Points on a hilly landscape, in no order, each with its height.
A climber steps from a point to whichever of its 2 nearest points has the largest rise for the distance, and stops where none of them is higher. Distance is the straight distance between rows; heights are no part of it.
Q_565: [ 10  11  36 -24 -31 -63  -2  42 -29  -6  54  60  22  27 -49   8  20  53
  33   2 -34]  (h 524)
Q_302: [-22 -39 -38 -31  78 -10  11 -49   1   0 -45 -26   5 -15   9   9 -44 -39
 -86  28  65]  (h 448)
Q_813: [ 21 -31 -18  49 -43  53 -30  -8  28 -28  24 -16 -39  43  72  -9  17   6
   6 -35 -18]  (h 492)
Q_197: [ 25 -21  -1  32 -28  29   0  35 -10 -23  16  -8  17 -11 -14   5   2  30
  32 -35 -20]  (h 586)
Q_391: [ -12   55    7  -29   28 -114   22   -7    5   40  -19   34   13   14
  -57  -17   -1    3   46   47   -1]  (h 661)
Q_316: [-25 -22  29  72 -31  54 -10  30 -22   9 -21 -22  21 -18 -60  26  25  -4
 -18 -20 -26]  (h 439)
Q_474: [ 63  22  18   6 -32 -76  -1  38   1  -5   5  22  39   5 -46 -26 -36  47
  69 -11   3]  (h 257)
Q_448: [-30 -21 -25  -2  46 -22 -33 -23   0  -3 -36 -26  13 -17   6  15 -30 -49
 -75  30  45]  (h 497)
Q_660: [ 10 -78  21  74 -55  71 -18 -12  -8  14 -19  -4  14 -24  20 -18  16  -2
 -34 -11   2]  (h 208)
Q_516: [  6 -30 -40  29 -10  41  -8 -28  14 -18  -1 -14 -37   5  42   0   8 -12
 -17 -14  11]  (h 420)
Q_532: [-11  -7  11  78 -45  34 -52   4  21 -31 -26 -72  -7  19   8  25  -1 -31
 -42 -20 -13]  (h 504)
Q_281: [-42 -45  46  80 -47  69 -19  -3 -17   8 -27 -36  19   4 -31  30  33 -25
 -50  -2 -38]  (h 356)
Q_361: [  9 -13  35 -78   3 -21  59 -21 -28  31  40  55  24 -29 -35  -2  11  47
  41   5 -25]  (h 265)
Q_841: [-18  49  21  22   5 -93 -54  32  -3  21 -33   2  31  -6 -31 -11 -11 -35
 -20  48  26]  (h 535)
Q_357: [ 11 -26 -51 -26  25  64  50 -53  12 -15  -4   4 -55  13  42   3  -5   4
  10 -23   6]  (h 318)
Q_538: [-38 -23   2  28  12  -8 -67  -8  -3 -10 -28 -43  22 -11   6  30 -25 -55
 -90  24  14]  (h 569)
Q_692: [-13  21  64 -21 -45 -32 -21  38 -31  10  57  70  14  15 -32  -7  35  22
  -8   9 -40]  (h 499)
Q_306: [-41 -33  -1 -29  19  32   9 -28 -18  35  20  34 -13 -16  41  -1  55 -18
 -38  29 -11]  (h 180)
Q_210: [-19  42 -37  27  31 -28 -44  -1  16 -24 -45 -32 -27  24  10  12 -31 -33
 -21   7  43]  (h 389)
Q_998: [ 21 -37  33 -87 -15   6  57 -21 -18  15  61  62  31  -3  15  -9   4  58
  58   8 -44]  (h 272)
Q_777: [  8  51  -8 -55  35 -27  33 -16   6  10 -16 -13  -7 -31  -7  -7 -29 -18
  -6  18  22]  (h 660)
Q_724: [-12  43  -2 -32  43  13  40   9   2  11 -26 -34  19 -41 -46  10 -18 -22
   0   6   3]  (h 625)
Q_642: [  -6   39   25    1    6 -109  -15   16   -7   46  -25   36   27  -10
  -58  -26    3    0   13   48   16]  (h 620)
Q_905: [ 25  35 -47  16  14 -39  -9  20   9 -33   4  -4 -32  42   3   1 -24  17
  58 -27  17]  (h 601)
Q_477: [  9 -13 -64  23  17  31  13 -37  12 -23 -25 -15 -56   9   8  13 -16  -2
   7 -26  36]  (h 361)
Q_468: [ 24  29 -11  48   0 -59 -18  39  -2   7 -34 -12  17 -10 -31 -24 -23   7
  39   1  34]  (h 393)
Q_602: [ 35  14 -12 -46  10   7  44  16   0 -27  16 -14  24  -8 -24  16 -38  36
  73 -29 -21]  (h 544)
Q_985: [ 34 -35  -4  35 -44  55  -4  23  17 -36  29 -12   3  25  39  -8   3  32
  38 -48 -34]  (h 540)
Q_647: [-56  53 -28  -8  72 -68  15  14 -13  26  -9  23 -15  33 -53  25  21  -5
  43  17  11]  (h 143)
Q_570: [-13  37 -21   4  30 -67 -39   6   6   4 -34  -8  -1  -2   0  -3 -27 -37
 -21  38  49]  (h 450)
Q_515: [ 28  42   6  -8  18 -49  21  17   5  23 -36 -15  34 -38 -51 -25 -37  -2
  44  13  24]  (h 317)
Q_223: [ -9  -8  70  45 -48   7 -29  69 -52  -2  42  41  23  18 -39   2  19  44
  -2 -23 -26]  (h 472)
Q_872: [  9  -3 -15  63 -18  25 -28  12  22 -20 -41 -61  -1 -19 -11  11 -18 -23
 -22 -17  14]  (h 687)
Q_791: [ -4   5 -33  -3  12 -23   4  13 -23  -2  31  22 -22  17 -13  19  25  25
  34 -12  -3]  (h 264)
Q_936: [-24 -81  33  48 -26  87 -10 -26  -2  35 -30  -5  34 -14  23  -3  28 -37
 -70  23 -13]  (h 314)
Q_892: [ 25  16 -23  -5 -18  -6 -38  -9  26 -35  24   1 -48  19  72 -19  -2  -3
  -8 -11  22]  (h 352)
Q_975: [-26 -10  38  24 -34  45 -49  12  -1   5   8  -2   4  -3  43  -6  24 -24
 -53  11 -22]  (h 353)
Q_245: [ 30  13   4 -34  -8  43  29   4  11 -15  17  -9  10 -23  13 -13 -19   7
  28 -17 -27]  (h 520)
Q_314: [-21 -18 -31 -54  55  27  70 -41 -14  16  23  13 -29  -9  -4  20  22  26
  30 -16  -1]  (h 163)
Q_455: [ -6 -60 -13  13  17  49  41 -27  -6  26 -32 -19   4 -48 -15  -2  19  -6
 -32  -1  23]  (h 90)
Q_866: [ 25 -33  -7  -7 -28 -18  -2  13 -29  -3  51  47  -4   5   9  -9  28  48
  36 -17  -9]  (h 283)
Q_330: [-41 -41   2  11  -1  58 -32 -35  20  -6 -16 -31   5  11  52  17   8 -66
 -87  25 -17]  (h 446)
Q_753: [ 40  26 -11 -70  -5 -23  17 -38  14 -14  30  23 -45   2  54 -28 -24  12
  19   1   6]  (h 299)
Q_201: [-21  32 -29  41  19 -50 -33  26 -19  -5   3  -4 -35  38 -14  22  20   1
  14   0  13]  (h 241)
Q_153: [  6  65  -1 -64  30 -84  22 -29  12  27 -20  13 -11  -4 -23 -15 -24 -12
  11  42  20]  (h 691)
Q_751: [-37 -25 -17 -42  51  87  72 -47  22  12 -30 -27 -18   2  26  11   9 -45
 -62  12  -2]  (h 394)
Q_554: [ 46   1  17  53 -52 -45 -66  33   4 -16   9  -9  -7  -6  22 -31  -6  24
  -3 -23  36]  (h 147)
Q_410: [ 31 -17  48 -97  -6  31  74 -28 -11  42  41  43  19 -24  32 -31   0  30
  28  17 -41]  (h 278)
Q_797: [ 16 -60  12  26 -20  52  10  -7 -15  25  -8  12  19 -51   6 -22  13   6
 -25  -2  10]  (h 128)
Q_240: [-55 -10 -14  -8  30   9 -13 -16 -13  10   0   1 -15  -7   7  26  31 -34
 -57  24   4]  (h 194)
Q_228: [ 31  16 -24  50  -8  -6 -16  28  12 -16 -29 -39   6 -19 -24  -5 -29   6
  30 -22  23]  (h 503)
Q_795: [-20 -17 -19 -45  23  42  43 -30 -11  19  35  28 -26  -1  36   2  38   4
   7   2 -23]  (h 170)
Q_765: [ 61  23  24  26 -49 -58 -35  52   9 -22  19   7  17   2 -12 -34 -15  38
  36 -24   9]  (h 218)
Q_12: [ 46  32 -24  -5 -11 -88 -15   2   9  -5  11  19 -21  19   2 -27 -18  30
  46  -3  27]  (h 541)
Q_126: [ 43  -7   9 -86   2  13  56 -42   3  11  39  25 -16  -8  55 -29 -15  29
  40   4 -20]  (h 286)
Q_14: [  2  64 -23  -4  46 -45  29  34   5 -12 -26  -8  13  29 -47   7 -37   9
  94  -4  -2]  (h 551)
Q_8: [-55 -29  61  69 -47  52 -58   6 -23  14  -6 -17  12  13  16  24  38 -21
 -68   6 -37]  (h 301)
Q_629: [-23 -20  -8 -16  52 -38  28 -25 -20  50 -30   8  17 -53 -35   3  15   0
 -24  27  56]  (h 44)
Q_444: [-20  21 -21 -66  56 -27  58 -24 -19  13  21  21 -16   1 -36  24   1  29
  57 -11   2]  (h 157)
Q_688: [ 17  26 -20   7  -7  26 -41 -13  46 -49  -8 -30 -43  13  68 -12 -31 -30
 -25 -20  29]  (h 307)
Q_850: [-37  14 -12  36   6  -2 -29  17 -16  -1  -3 -14 -20   5 -17  34  28 -11
 -17  -2  -8]  (h 216)
Q_604: [ -6 -13  33  36 -26  35  -1  54 -35  -4  15  15  34 -13 -56  16  17  27
  18 -27 -31]  (h 528)
Q_236: [ 47  52  15 -48 -17 -36 -13 -11  37 -19   0 -10  -9 -30  33 -46 -40 -12
 -13   7  25]  (h 441)
Q_858: [-55 -46   7  47 -12  24 -62 -38   1 -11 -29 -56   6  22  19  44   3 -57
 -96  13 -15]  (h 495)
Q_757: [-42 -78  17  17   9  88  34 -40  10  42 -31 -19  31 -12   1  12  44 -50
 -73  27 -17]  (h 360)
Q_756: [ 38  -8  13  -4 -44  -9 -26  29   0 -29  61  31  -3  28  41 -18  18  40
  32 -22 -23]  (h 300)
Q_618: [-13   2  91  16 -64  12 -42  55 -33   5  64  66  16  34  11 -22  36  27
 -13  -2 -40]  (h 463)
Q_835: [ -8  26 -42  17  17  26 -37 -27  37 -52 -44 -33 -48  34  38  18 -46 -39
 -43 -18  39]  (h 334)
Q_530: [-21  46 -27 -45  66 -81  44 -12  -9  23   3  36 -14  41 -44  14  -3  24
  80  13   8]  (h 151)
Q_498: [ 24   8  -2 -35 -29 -22 -23 -10   9 -15  52  40 -35  17  66 -29  19  13
   5  -3  -7]  (h 320)
Q_918: [-45 -24  10 -16  27  90  50 -22  15  22 -19 -25  15 -17  -6  17  33 -46
 -54  17 -31]  (h 380)
Q_250: [ 16  28   8 -37 -15 -16  12  52  -8 -42  41   8  38  15 -34  24 -11  38
  59 -19 -43]  (h 560)
Q_157: [ 44  54 -18 -33  -5 -71 -16 -19  31 -13  -7   8 -32   7  24 -32 -39  -4
  13   9  45]  (h 486)
Q_808: [-30 -41 -11  23  32   8  20 -12 -23  39 -26  -1   9 -49 -49  19  30   9
 -17  -3  32]  (h 65)
Q_464: [ 10   8  -5  -2 -15  86  12   5  36 -24   4 -28  -4   9  37  -5   0 -21
   3 -19 -40]  (h 485)
Q_459: [-24  45 -25  13  54 -14  26  24  -1   7 -32 -26   8  -6 -61  22 -14  -6
  43  -3   6]  (h 585)
Q_766: [-13 -33  20  14 -24  73 -40 -16  27  18  -3  -8  12   9  83 -17  20 -41
 -60  24 -23]  (h 401)
Q_822: [ 53  28  14 -17 -11 -88  27   1   5  26 -20  21  33 -20 -52 -35 -38  38
  66  12  10]  (h 285)
Q_900: [-15  -1   9  36 -31  77 -13  -8  37 -23 -16 -49  -8  15  23  12   6 -45
 -32  -9 -36]  (h 438)
Q_66: [ 41   2 -31  30 -11 -23  -7  39  -1 -40  22 -11   0  27 -10   9 -17  44
  65 -40   1]  (h 644)
Q_492: [ 15 -12  35 -22 -44   1   6  57 -25 -33  57  41  46  19 -20  15   9  54
  43 -14 -47]  (h 545)
Q_800: [-26 -25 -28 -43  64  32  56 -50   3  12 -34 -24 -19 -24  13  10  -9 -26
 -63  15  39]  (h 413)

Where does a climber stop that starts at each point below?
Q_765 -> Q_872
Q_835 -> Q_153
Q_797 -> Q_538
Q_795 -> Q_892
Q_361 -> Q_892
Q_998 -> Q_892
